Each scene shows the same named points in several views. A view is turned or mirrored, and shifted as a whole, has a little noise and may leave points out.

Scene 1
View 1
q553: [ 45.5  -3.1 -11.3  -7.6  14.2  19.9  22.1  -9.2  -5.0   2.2   2.8 -16.5
  17.5  -9.1  -4.2  21.6   2.5  21.0 -17.0   2.1 -18.5   1.1]
q528: [ 16.8  14.6 -14.7  17.1  -8.5  -1.4 -10.0   1.8   3.8  14.2   7.0 -30.6
  16.6  -6.0  -8.8  -3.5   0.9  20.9 -18.7   3.7 -14.4  -9.9]
q544: [ 37.5  14.1  -1.3  11.5  -5.3  35.0  39.2  -6.9  -6.7  11.2  13.8 -13.7
   1.7 -14.6  20.2  11.7  -7.0  -8.5  -7.6   1.0  -2.0  -4.1]
q914: [ 29.3   0.4 -28.4  27.7  -7.6   8.0   2.9  -8.4   7.2  27.2  -0.2 -37.1
  21.2 -15.5 -10.6 -10.2 -11.7  36.5 -17.5   5.6  -1.8 -13.8]
q948: [  7.9  18.0  -9.8  21.8 -25.1   9.2   5.5   9.1   2.7  12.5  13.3 -40.0
   9.5  -4.1   7.7  -3.4  -9.2   7.5 -15.1   6.7  -1.7 -15.0]
q681: [-12.0  27.8  -2.4  15.7 -28.9 -11.5 -21.7  21.8   5.2   0.4  16.6 -43.3
  10.8   8.5   1.2  -3.2   2.0   7.5 -19.1   7.6 -14.3 -16.4]
q519: [ 28.6  -2.8 -22.7  12.9 -14.4  32.5  35.5   6.6  -5.7  18.0  10.9 -41.3
  16.9 -11.4  18.5   5.7 -16.6   7.0 -16.3   4.5   3.7 -12.7]
q864: [ 38.5   2.8 -13.8   0.9   5.1  22.2  21.0  -2.4  -5.1   8.8   7.5 -21.3
  17.8  -9.5   3.6  13.7  -0.1  10.7 -18.4   0.7 -14.9  -2.9]
q493: [ 30.7   2.7 -12.9   6.4  -1.0   9.4   7.7  -5.5   1.3   7.7   2.6 -27.9
  16.1  -7.4  -7.5   7.9  -2.4  26.3 -16.2   5.6 -12.1  -6.7]
q426: [ 15.5  28.9  20.3 -13.2  -2.2   4.4   1.7   5.8  -5.3 -20.2  17.3  -8.6
  -0.3   8.3   3.6  25.5  14.6  -7.6 -13.9   3.1 -28.0   2.4]
q221: [ 25.5  -4.5 -46.4  24.9 -15.7  29.4  24.5  21.1  -7.9  39.0  14.4 -51.6
  34.0 -17.8  20.4 -11.5 -12.7   0.8 -27.7  -2.6  -1.5 -17.0]
q662: [ 32.2  28.3  19.1   0.5   8.5   0.4  -3.2 -19.4   2.3  -9.9   7.2   4.4
  -4.5  -3.0 -13.7  17.7  13.6  13.7  -8.0   3.8 -23.0   4.2]
q613: [ 34.2  12.1  -5.4  16.6  -9.9  31.8  35.3  -9.2  -3.1  13.8  10.9 -21.1
   2.7 -13.7  15.5   6.1 -14.1   3.0  -7.4   4.0   3.6  -8.0]
q46: [ 26.4  32.2  -2.6  22.6  -7.2  22.3  15.1   4.9  -6.2  21.3  23.7  -8.1
   4.6 -14.3  19.0  -2.9   6.0 -25.0 -13.7  -5.8 -12.6  -2.6]
q64: [ 47.2  -5.0   7.3 -21.6  12.8  25.7  36.6 -18.7  -5.2 -18.8  -0.9 -13.6
   5.8  -3.2  -1.7  39.1  -4.4  24.9  -8.0   8.5 -12.4   3.0]
q835: [ 27.0  -4.0 -43.8  21.9 -16.8  37.6  35.5  23.1 -11.0  36.2  17.0 -50.1
  31.5 -18.4  30.1  -6.9 -13.9  -7.8 -26.0  -3.2  -0.2 -15.1]
q705: [ 31.0   2.1  -5.9  -8.9   3.6  12.4  13.4  -1.2  -3.5  -5.8   4.4 -23.7
  15.6  -0.7  -3.0  21.1   1.7  20.2 -17.3   4.6 -18.4  -2.3]
q151: [ 36.0   5.0 -10.4  10.0   3.6   9.4   6.8 -12.8   2.5   8.8   1.6 -19.7
  13.2 -10.4 -11.4   6.7  -1.7  27.9 -13.8   4.2 -12.8  -3.9]
q194: [ 10.2  16.0   6.1 -32.5   3.7  -2.4  -8.1  27.3 -11.5 -27.4  17.0 -23.7
  20.5  17.2   2.0  34.3  24.0  -4.4 -28.5   0.1 -44.5   3.8]
View 2
q948: [  6.9  13.9  -7.9  16.0  -6.5  -0.1  -6.8  13.9  19.5  13.4  -4.0 -14.7
  19.7 -11.6  -8.4  -1.5  -3.1   6.8  12.3   7.4  13.4  12.2]
q46: [ 17.8  18.9 -14.0  44.8  18.0 -22.5  -4.8  24.3  28.3  12.6   2.9 -34.3
  27.0 -18.4  -7.3  -6.5  28.6   0.6   7.7  10.6   0.7  -1.2]
q681: [ -9.4   4.0 -16.5   9.4 -10.8 -12.2   6.0   6.1  22.8   2.7  13.0 -23.1
   5.6  -8.7 -12.6   6.5 -20.7  18.3  25.5  25.3  20.8  21.3]
q613: [ 32.4  21.4 -10.4  20.0   2.4   2.5 -24.3  31.7  29.0  26.4  -8.6 -12.7
  34.4 -20.1 -11.3  -6.9  28.6  -4.3   6.1  -5.7  -1.3   5.1]
q493: [  9.6  18.8 -21.0  -9.8   0.0  14.8 -18.8  13.6  32.4  33.3  12.2 -26.4
  34.9 -12.8 -17.6  -8.7  12.4  -0.5  10.7   7.5   2.3  18.1]
q705: [ 16.0  17.3 -28.3 -12.0  -0.2  11.0 -19.2  20.8  47.0  26.0  19.6 -31.0
  28.4 -22.1 -23.6  -6.0  16.6  -2.0  23.3   3.7  -8.5  19.1]
q528: [ -2.9  15.4 -18.0  -0.3   1.6   4.5  -6.9   4.0  22.6  27.4  13.9 -28.4
  29.2  -6.3 -13.5  -5.8   0.6   5.2  10.0  20.0  13.0  18.5]
q914: [  0.0  24.1  -8.2  -7.1  -1.3  25.8 -17.8   1.8  13.0  40.2  -0.3 -18.6
  42.0  -1.3  -9.5 -13.4   3.8  -1.9  -5.5   8.7  14.6  15.7]
q151: [ 14.6  19.1 -24.7  -9.6   4.9  11.8 -21.8  14.5  31.5  39.9  15.0 -27.7
  41.1 -10.9 -19.5  -8.9  18.6  -2.1   7.6  12.8   3.7  19.6]
q662: [ 25.9   4.2 -44.2  -3.0  10.8 -23.2 -18.7  26.8  42.1  38.2  35.0 -32.9
  35.5 -15.9 -29.7   0.6  31.4   6.5  21.6  31.5   5.2  26.6]
q519: [ 16.5  27.8  -0.1  14.7  -3.8  21.7 -19.5  21.8  29.4  16.5 -15.1 -15.3
  27.2 -21.0  -7.5 -10.7  12.8  -6.8   8.0 -17.2  -6.0   2.2]
q864: [ 15.9  24.8 -20.2   1.5   7.4  12.6 -18.8  19.6  41.0  27.3  10.3 -33.3
  34.1 -21.6 -17.0 -10.9  24.4  -6.6  12.7  -2.4 -11.1   9.7]
q553: [ 20.0  24.2 -28.4 -11.8   8.2  16.0 -24.6  21.2  48.9  34.9  19.1 -36.1
  38.0 -22.4 -23.2 -12.3  29.7  -8.7  15.8  -0.9 -14.4  14.9]
q221: [ -6.5  37.9  12.5  24.3   3.5  31.3  -6.7   2.1  19.1  11.5 -19.8 -28.1
  27.4 -13.6   4.2 -19.8   0.9  -9.2  -2.8 -17.8  -4.1  -8.3]
q64: [ 40.5  16.8 -37.4 -21.5  -3.1  13.4 -37.1  39.2  59.5  35.6  18.5 -21.8
  35.4 -32.2 -32.1  -4.2  38.0  -7.0  26.2  -8.2 -19.3  21.3]
q835: [ -1.7  39.1  14.2  31.7   3.7  27.7  -6.0   7.8  21.2   6.0 -23.0 -27.7
  24.3 -18.0   5.6 -18.7   4.3 -11.2  -1.4 -22.5  -8.3 -11.7]
q194: [  0.6   8.8 -41.7  -6.7   2.6 -11.5   2.8  17.4  67.6  -2.8  43.5 -55.2
   2.2 -32.5 -28.3   3.4   3.7   7.6  50.9  13.4 -18.5  20.8]
q426: [ 22.1   3.6 -39.6   8.3   3.7 -27.0  -7.8  30.2  53.8   9.5  32.0 -36.4
  12.9 -27.9 -27.4   6.1  19.5  10.2  38.2  19.0  -5.6  19.8]
View 3
q194: [-56.9  -1.2 -46.8 -25.2  -5.3 -12.5 -22.7  46.5  12.1 -41.2  32.3 -30.8
  19.6 -42.5  -9.2  -3.0  13.3  40.0  28.9   1.4  -3.8   6.2]
q221: [-17.9 -25.1  14.6   8.6  22.4  -9.3 -14.9 -10.2  16.0  33.0 -18.6 -15.1
  18.4 -48.4  -8.3 -13.6   9.9  24.7   8.4   5.5 -21.1   3.2]
q864: [-26.9   9.5 -10.1  -1.9  -1.8   5.7 -18.4  12.8  11.3   0.0   7.6 -18.9
  26.0 -23.5  19.8 -11.9  18.0  31.0  12.5   8.0 -23.0   4.9]
q64: [-28.2  28.1 -14.2 -14.3 -31.0  15.1 -19.2  33.9   9.3 -17.1  24.0 -16.3
  44.0 -14.9  41.1 -19.6  18.0  41.5   0.5  10.0 -39.6   6.0]
q662: [-24.4  24.8 -35.6  -4.8 -21.3  15.5 -18.5  23.8   4.8 -35.6  25.2 -16.9
   6.3  10.4  22.8   1.3  23.0  23.6  28.6   3.6  -5.7   0.3]
q914: [  1.7  -8.1   3.3   8.1  -3.8  19.1 -17.7 -10.9  28.8   7.8  -6.0 -22.9
  -5.7 -21.0  10.7   3.1  19.5  25.4  -1.0  11.5 -17.5  15.1]
q835: [-23.7 -24.0  16.2   6.8  20.2 -14.5 -12.5  -6.4   8.8  36.2 -19.3  -8.6
  31.0 -50.2  -7.7 -20.3   7.4  24.7  10.3   2.6 -26.0  -2.5]
q948: [-10.5 -24.2  -5.3   0.8 -15.8  -2.3 -11.5   5.4  11.7  -6.0  -1.6  -5.7
   2.6 -24.9 -13.7  -1.3   8.6  20.7  14.4  -1.9 -10.2  -0.7]
q519: [-16.6 -13.2  10.2   0.9  -6.5  -3.0 -12.0   5.8   8.5  16.1  -6.4  -6.4
  31.1 -35.5   5.5 -18.1   9.5  28.0   4.1   3.2 -30.3  -1.1]
q681: [-16.1 -33.6 -24.2  -7.4 -18.9  -5.5 -14.3  14.5  18.8 -29.7   8.5 -14.9
 -16.4 -30.8 -32.1  12.9   8.5  21.8  21.4  -3.1   4.5   4.1]
q426: [-41.3   7.6 -39.4 -15.3 -21.6  -5.2 -16.6  38.6  -0.8 -39.9  27.0 -12.8
  18.9 -12.3   1.4  -5.0  14.5  27.3  33.1  -3.1  -4.9  -5.4]
q544: [-24.5   7.6  -0.9   1.8 -12.8  -3.2  -9.7  12.7  -7.9   5.4   0.4   3.8
  39.7 -10.1  17.4 -21.6  11.8  20.9  20.5  -0.6 -25.2 -12.9]
q613: [-14.1   1.6   4.6   4.5 -17.1   2.4  -9.7   7.2  -2.3   7.2  -2.4   2.6
  30.6 -11.3  15.2 -18.5  12.0  21.3  13.8   0.4 -26.6  -8.6]
q528: [-13.0  -9.1 -15.3   1.3  -4.9  10.2 -18.8   3.4  22.2 -12.0   5.3 -22.2
  -8.1 -19.9  -1.2   6.5  18.0  23.8  14.5   5.3  -5.6  10.8]
q493: [-15.6   3.0 -10.7  -1.9 -10.2  13.8 -19.3   8.8  20.9  -6.7   8.0 -22.6
   8.7 -20.5  15.4  -2.7  18.3  31.0   6.3   9.9 -18.8  11.9]
q46: [-30.6   0.6 -13.6   7.1   5.1  -9.8  -9.4   6.5 -10.8   0.5  -1.4   0.4
  20.1  -5.9  -0.9 -11.7  13.3  10.5  41.8  -5.6  -3.1 -16.3]
View 4
q221: [ 24.3 -24.3  34.1  15.9  32.0  -4.2 -35.7 -16.2 -23.3 -19.4   3.1   4.1
  25.2 -52.7  17.2  -4.9  20.4 -11.0   5.2  26.3  19.3  13.5]
q64: [ 36.8 -19.8  12.4 -18.6  -2.0  22.1 -15.3  12.2  -0.7  -6.5 -48.6  -6.0
  45.6  21.3   6.7   7.5 -11.8 -30.0  15.4   3.2 -29.3  32.7]
q426: [ 29.8   2.3  -2.2  -7.3 -21.0   9.7 -14.3  -5.6  -3.1 -14.6 -14.7 -44.9
  47.3  15.3  -7.1   0.7 -32.7 -22.3  -5.1  -2.2 -24.6  -8.2]
q553: [ 29.2 -16.3   8.2  -4.1  11.6  10.4 -24.3  -1.5  -7.3 -13.1 -43.5 -10.1
  39.4  -4.8   0.9   8.4  -4.9 -38.3   9.5   7.5 -14.3  27.3]
q151: [  5.3  -1.2   6.6  -2.1  12.2  12.3 -25.5   2.7  -4.3 -20.6 -34.0  -5.6
  30.5 -11.6  -9.6   7.8   0.0 -31.9   5.3   2.9  -3.2  23.3]
q519: [ 26.6 -23.8  34.7   1.1  16.1   9.5 -22.8  -1.9 -11.7 -15.9  -5.5   4.2
  30.6 -22.9  20.2  -3.6  12.4  -7.8   7.9  15.6   5.3  17.7]
q914: [ -7.8   1.6  14.3   7.2  26.9   8.8 -34.3   4.2 -10.5 -23.6 -21.9  12.7
  21.7 -33.0 -13.3   4.7  15.9 -21.0   6.0  10.6  13.2  26.4]
q613: [ 20.0 -21.2  30.8  -4.4   9.4  18.7  -7.8   0.7   6.0 -20.4 -15.3 -11.9
  28.8 -11.3  25.2   1.6  10.0 -22.3   3.4  -1.7   6.4  17.3]
q681: [ -3.0  22.6   3.2   8.6  -5.1  -0.2 -35.0  -4.3 -18.4 -22.5  17.6 -17.5
  32.5 -19.8 -27.5  -7.8 -15.5   7.0  -9.1  12.0  -0.5 -15.5]
q835: [ 35.0 -32.1  41.6  12.5  27.8  -2.9 -29.3 -17.4 -20.6 -18.0   7.1  -0.4
  28.0 -47.6  28.7  -6.3  19.6  -8.8   5.2  25.0  17.1  11.2]
q528: [ -2.5  10.0   4.4   6.8  11.4   5.1 -32.7  -4.0 -11.9 -23.8 -13.4  -9.9
  29.2 -24.2 -20.4   2.5  -3.0 -20.2  -2.0   8.1   4.0   8.9]
q662: [  4.7   9.3  -8.0  -7.7  -9.7  18.8 -11.4   2.1   8.2 -22.6 -34.6 -35.6
  37.2  10.2 -16.3   9.6 -20.9 -39.3  -4.3 -13.8 -13.1   9.3]
q864: [ 26.5 -15.9  14.2  -0.3  11.5   8.4 -23.2  -5.6  -8.7 -16.1 -27.9 -12.4
  36.0 -13.1   5.5   4.6  -1.4 -30.3   6.0   8.5  -7.0  19.8]
q544: [ 28.2 -25.3  30.0  -5.9   4.3  17.4  -4.0  -2.2   5.9 -19.5 -13.9 -21.0
  32.5  -7.9  29.3   0.2   4.2 -23.9   1.5  -2.6   2.9  12.3]
q493: [  9.8  -2.4   8.4  -0.1  12.1   9.9 -29.3   1.6 -10.0 -17.6 -27.1  -2.1
  33.0 -14.1 -10.4   4.3  -1.2 -24.4   6.6   9.2  -5.1  21.1]
q705: [ 25.2  -6.5   6.2  -4.9   3.7   9.7 -27.5   0.3 -10.9 -12.4 -30.0 -10.4
  41.4  -1.8  -7.9   4.6 -11.7 -25.0   7.6  10.2 -17.8  19.0]

In a view up to two points have been moved. Name them for each view, in the order of its rows, or write -.
view 1: -
view 2: q835
view 3: q194
view 4: q426, q613

Scene 2
View 1
q746: [-31.4  -6.2  11.7  -3.1  23.6  -3.7  -6.3  23.0  -5.9  -6.8   2.8   5.1
 -13.5 -10.1  14.0  13.3  -8.5   1.3   2.2  23.6 -13.2  -0.2]
q52: [-16.9  -8.7  -1.6 -16.8  -2.0 -13.8   5.8  25.9   8.6  -4.8   0.9  21.2
 -13.6 -10.4   5.8  12.8 -32.5  -1.6   0.7   8.4 -24.5  18.7]
q471: [-15.7   4.1   3.3 -33.9  22.8  11.9   0.9  16.0  -5.9  -1.7  -9.7  12.0
   0.3 -14.1  16.8  14.4 -23.3 -20.6  -2.2  29.0 -22.9  -1.7]
q603: [ -8.9   1.8  -1.6 -24.7  17.2  -2.6  -1.3  19.6 -13.8  -5.1   4.0  20.7
 -10.2 -14.2  10.2  10.9 -13.9 -19.1  14.7  20.9 -43.8  -9.8]
q185: [ -9.2   8.6  -8.0 -21.1   2.8   1.9  13.9  22.1   4.7  -1.0 -10.4  19.8
  -7.7  -7.9   7.6   3.6 -16.3 -28.4  -6.0  24.5 -29.0  -8.5]
q771: [-21.6   6.6   4.8 -20.2  24.0  10.1   0.9  18.9  -4.9  -2.9  -9.2   8.9
  -4.0 -10.0  16.0  10.0 -10.1 -20.2  -5.1  33.0 -17.9 -10.5]
q484: [ -3.1  -7.7  -1.4 -26.7  10.8  -5.9   9.1  14.6  -8.9  -2.4   0.8  11.8
 -10.8 -14.4   2.8  11.2 -24.9 -12.5  15.7   9.5 -36.8   5.6]
q889: [-20.8 -19.6  11.6  25.7  12.8 -14.6  24.7  13.3  -2.3  -2.4  -1.7 -25.5
 -27.3  -0.8  -9.2  -2.5  11.8   2.3  10.1   7.7  -0.9  -3.6]
q730: [-43.1  -0.8  14.5  14.9  28.5 -12.2 -24.7  33.9 -12.5 -14.2  17.4  18.9
 -22.2  -8.5  20.7  12.0  11.2   6.3   8.1  31.3 -25.9 -18.4]
q494: [ -4.9  -2.7   1.4 -32.6  26.5  -2.1  -8.8  15.4 -24.9  -6.5   9.7  19.8
  -8.8 -19.4  11.8  16.0 -17.1 -15.1  27.0  17.7 -51.6  -6.7]
q707: [ -9.0  -2.5  -8.6   4.6 -12.4 -14.3  29.7  23.0  14.1  -0.8  -8.3   8.9
 -21.3  -0.7  -6.9  -5.7  -6.9 -19.0  -3.6  10.7 -19.9  -4.3]
q106: [ -1.4 -14.3   3.2 -41.2  25.2  -9.7 -13.7  14.1 -28.6  -7.4  18.4  22.0
 -10.2 -24.3   9.9  23.8 -32.7  -2.0  38.5   5.1 -57.8  11.5]
q496: [-25.1  12.7  -4.4 -10.5   2.6   2.0   6.4  29.9  13.7  -3.4 -12.4  23.7
  -8.2  -3.6  14.4   3.9 -12.4 -22.8 -19.7  32.4 -16.7 -10.0]
q207: [ -3.0  -3.5  -7.8  -2.7  -4.7 -12.3  26.3  19.0   2.9  -1.5  -4.7   7.7
 -19.9  -4.4  -7.1  -3.8  -5.5 -21.2   6.8   9.8 -30.1  -7.8]
View 2
q730: [-16.8  22.6 -28.2 -15.1 -38.4  10.2  27.6  13.6  -6.9  -1.4 -36.6   4.1
  -4.6  20.3  18.6  25.5  21.4  19.5 -10.7   3.6  24.5 -28.0]
q496: [  3.2  19.6  -6.3  -8.6  -6.5  -6.7  16.8  -7.7 -11.4  -1.1 -12.3   5.8
   4.0  -2.9 -12.7  12.2   3.0  27.4 -20.2   0.5  21.9  16.6]
q746: [  2.0  17.3 -20.5   1.2 -24.8   1.1  21.4   8.5 -12.6  -3.1 -28.4  -6.7
  -9.0  -0.3  10.9  17.9  17.1  16.9  -1.8  11.6  15.2  -9.3]
q471: [ -6.7  13.2 -17.2 -13.3   1.2  -3.6  23.1  -1.9 -16.0  -7.1 -15.3 -13.7
  -9.5 -20.2 -17.3   9.8   6.8   8.8   3.7  23.1  16.3   8.7]
q603: [-17.8  14.5 -26.2 -23.0   6.6  -1.9  21.4  -3.7 -14.0   7.1 -17.4  -9.5
   7.0  -5.7 -10.7  19.3   8.1   5.4  10.5  12.5  12.2 -12.7]
q484: [ -0.9  11.5 -25.5  -7.6  10.8 -10.1  14.5  -4.2 -18.2  14.8 -18.2 -15.1
   9.2 -14.4  -8.8  17.4   7.4   2.0  20.3  12.1   3.6 -11.8]
q494: [-25.9  13.0 -34.9 -28.6   7.8   0.2  24.9  -0.5 -15.7   8.7 -22.4 -17.3
   4.9 -10.2 -12.3  20.0  10.6  -4.9  22.2  20.2  11.0 -23.7]
q106: [-17.2  10.4 -45.9 -24.8   4.8  -7.8  22.6   4.8 -22.2  20.2 -35.9 -22.9
  10.1 -19.8 -16.5  18.7  10.1 -21.4  38.0  23.5  11.3 -35.3]
q889: [ 18.5  12.6 -11.1  29.0  -4.8   0.9   8.0   2.2  -8.6   7.4 -11.0 -10.6
  -2.5  12.3  45.7  29.7  22.0  30.8  10.0  -1.5 -18.2 -15.8]
q771: [ -8.7  15.4 -13.5 -10.8  -3.5   1.7  23.5  -1.3 -12.4 -10.6 -12.2  -9.3
 -11.3  -9.0  -6.0  13.1  10.5  19.3  -4.5  17.8  15.1   8.0]
q185: [ -2.8  15.7 -11.2 -12.6  11.6  -7.9  15.2 -12.1 -13.3   4.7  -6.7  -2.0
   9.1  -7.9 -15.5  14.5   1.7  20.1  -3.9   4.6  11.8  10.5]
q207: [  5.5  14.3 -11.9   0.7  16.4  -8.4   8.0 -12.7 -11.1  17.6  -4.5  -2.7
  18.8   3.6   7.0  24.1   6.3  23.0   6.5  -6.8  -5.0  -5.6]
View 3
q207: [-18.4 -21.4  -3.7  -0.2  26.4 -17.2  20.4  -9.8  16.6  19.6   9.1  -7.6
 -11.8  13.0  26.5  16.9 -10.3   8.3 -21.0  -1.0  -7.9 -27.2]
q52: [-10.6  -8.8  -2.0   4.2  -1.7  -5.4  19.4  -5.4  11.2  -5.5 -12.9  -8.3
 -13.1   5.1   2.5  25.6  -0.4   7.0 -11.7  -3.7  -4.7 -35.0]
q471: [ -3.0   8.5   1.4  -0.1  27.9   3.1  -8.2  15.6  11.9   3.1  12.1 -16.4
   1.3  15.6 -17.2  21.2   4.2  12.8 -17.8  -1.3  -5.4 -29.8]
q707: [-21.6 -18.9  -8.6  -5.5  18.0 -15.1  20.2  -8.9  17.2  17.9  -2.9 -10.3
 -12.5  14.8  35.5  12.6 -20.2   7.5 -14.6  -8.0 -10.0 -25.6]
q484: [ -8.5  -9.9   4.4  10.2  20.3 -10.4  14.7  -4.1  14.6   3.7  12.0  -5.0
 -11.7   4.5  -6.4  27.0  12.4  10.4 -23.9   7.1  -3.0 -33.3]
q496: [ -4.7  -4.1 -10.8 -10.9  21.8   3.0   1.0  13.0   3.4   9.3  -3.5 -25.7
   3.9  27.7   7.7  17.1 -22.7   5.6  -7.3 -17.0 -10.7 -29.7]
q106: [  2.0 -17.9  17.1  26.4  20.2  -8.0  21.7  -3.3   2.7  -5.3  19.3   0.1
  -8.7  -6.2 -35.2  43.4  35.0   2.4 -31.3  18.6   3.9 -47.3]
q185: [ -3.6  -6.7 -11.3  -2.6  26.7  -5.3   6.0   2.5  10.9  11.1  10.9 -19.1
  -4.7  25.3   2.8  22.2 -10.7  14.3 -14.1  -8.7 -10.0 -26.0]
q494: [  1.4 -17.6  11.9  16.0  36.1  -6.0  12.3   5.6   0.1   7.3  25.7  -7.8
  -0.5   6.9 -24.8  36.3  19.6   1.8 -30.1  11.2   0.4 -42.1]
q746: [-18.3  -5.6  17.4  -2.4  22.5   5.4   0.6  21.6   2.0   6.5  -8.0  -8.8
   7.2  -1.0   3.4  13.9  -2.2 -11.2 -19.4   1.0  -1.1 -43.4]
q889: [-46.1 -14.5  21.7  -7.2  27.4 -12.6   9.1   6.9  21.4  25.7  -6.9   6.4
  -5.2 -13.7  47.9  -4.3 -10.1 -11.1 -27.4   8.8  -3.0 -33.2]
View 4
q484: [ 10.3  -3.9  -8.8  19.7   9.3 -14.0  -3.5  -5.1 -16.7   5.7   3.2  -2.3
  16.8  21.0   4.9 -26.3  -1.6 -31.7   7.7  -0.1  21.0  23.7]
q494: [ 13.1  -2.5  -4.2   1.4  -1.2 -14.0  -0.4  -2.9 -14.2  -1.8   7.0  -6.3
  44.6  19.3  -9.6 -38.3  11.2 -27.1   8.7   4.2  20.2  32.0]
q471: [  0.5 -22.1   1.2  15.4  -0.7   2.1  -5.4  -0.3 -16.5  -3.8   8.6  -4.4
  13.8  28.5  10.2  -7.6  19.3 -14.5   6.6  -0.5  14.0  34.9]
q771: [ -9.4 -14.0   8.5  14.9  -4.4   6.0  -7.9   3.7 -21.7   5.2   9.4  -4.8
  16.2  26.1   7.9  -4.6  17.0  -5.0   7.6  -8.9  22.0  38.6]
q52: [  8.5   5.3 -13.6  32.5   6.9 -20.9 -11.7  14.0 -13.9  15.0   3.0  -5.4
   2.7  17.3  28.9 -15.3  -1.6 -28.5   6.9   8.3  27.1  27.0]
q707: [ -1.4   8.0   2.4  39.1   5.2  -6.2 -10.9   2.0 -33.6  34.7   2.1 -13.4
  -5.8  20.0  19.5 -13.9 -24.4 -20.3   9.6 -17.6  44.1  27.6]
q889: [-33.7  31.4   0.0  29.4  17.6  -9.0 -13.8  -3.3 -25.5  35.9  -4.7  22.5
   3.2   5.9  -4.8  -7.0 -19.8  -8.6  10.1 -32.6  39.8  17.0]
q185: [  7.6 -16.1   6.1  26.5  -3.7   2.0  -6.4   0.5 -28.5  13.1   9.0 -20.4
   6.0  29.2  17.3 -13.8  -1.0 -18.1   7.6  -7.2  30.4  36.2]
q730: [-22.0  30.2   8.6   3.7 -14.2 -11.3 -16.8  31.9 -15.7  22.8   8.4   1.1
  48.1   3.2   1.1 -16.6  20.9   4.9  10.5  -4.9  39.3  47.2]
q207: [  2.3   5.5   1.7  31.4   5.9  -6.5  -6.2  -5.4 -32.2  28.0   2.7 -12.1
   4.6  20.0   8.3 -22.5 -22.7 -23.8   9.6 -17.8  40.5  25.9]
q106: [ 22.2   1.8 -19.4   2.0   8.4 -28.6   0.8  -2.6  -3.3  -9.9   4.5   2.1
  44.8  15.8  -7.0 -44.2  12.4 -41.5   7.7  17.6  10.9  23.1]
q603: [  9.2  -5.2   0.6  10.4  -3.2  -7.4  -2.7  -0.3 -20.4   5.3   8.2 -12.0
  31.3  22.1   0.5 -28.9   6.3 -22.6   8.7  -0.5  25.3  35.1]

In a view up to two points have been moved. Name them for each view, in the order of its rows, or write -.
view 1: q52, q889
view 2: q746
view 3: -
view 4: q494
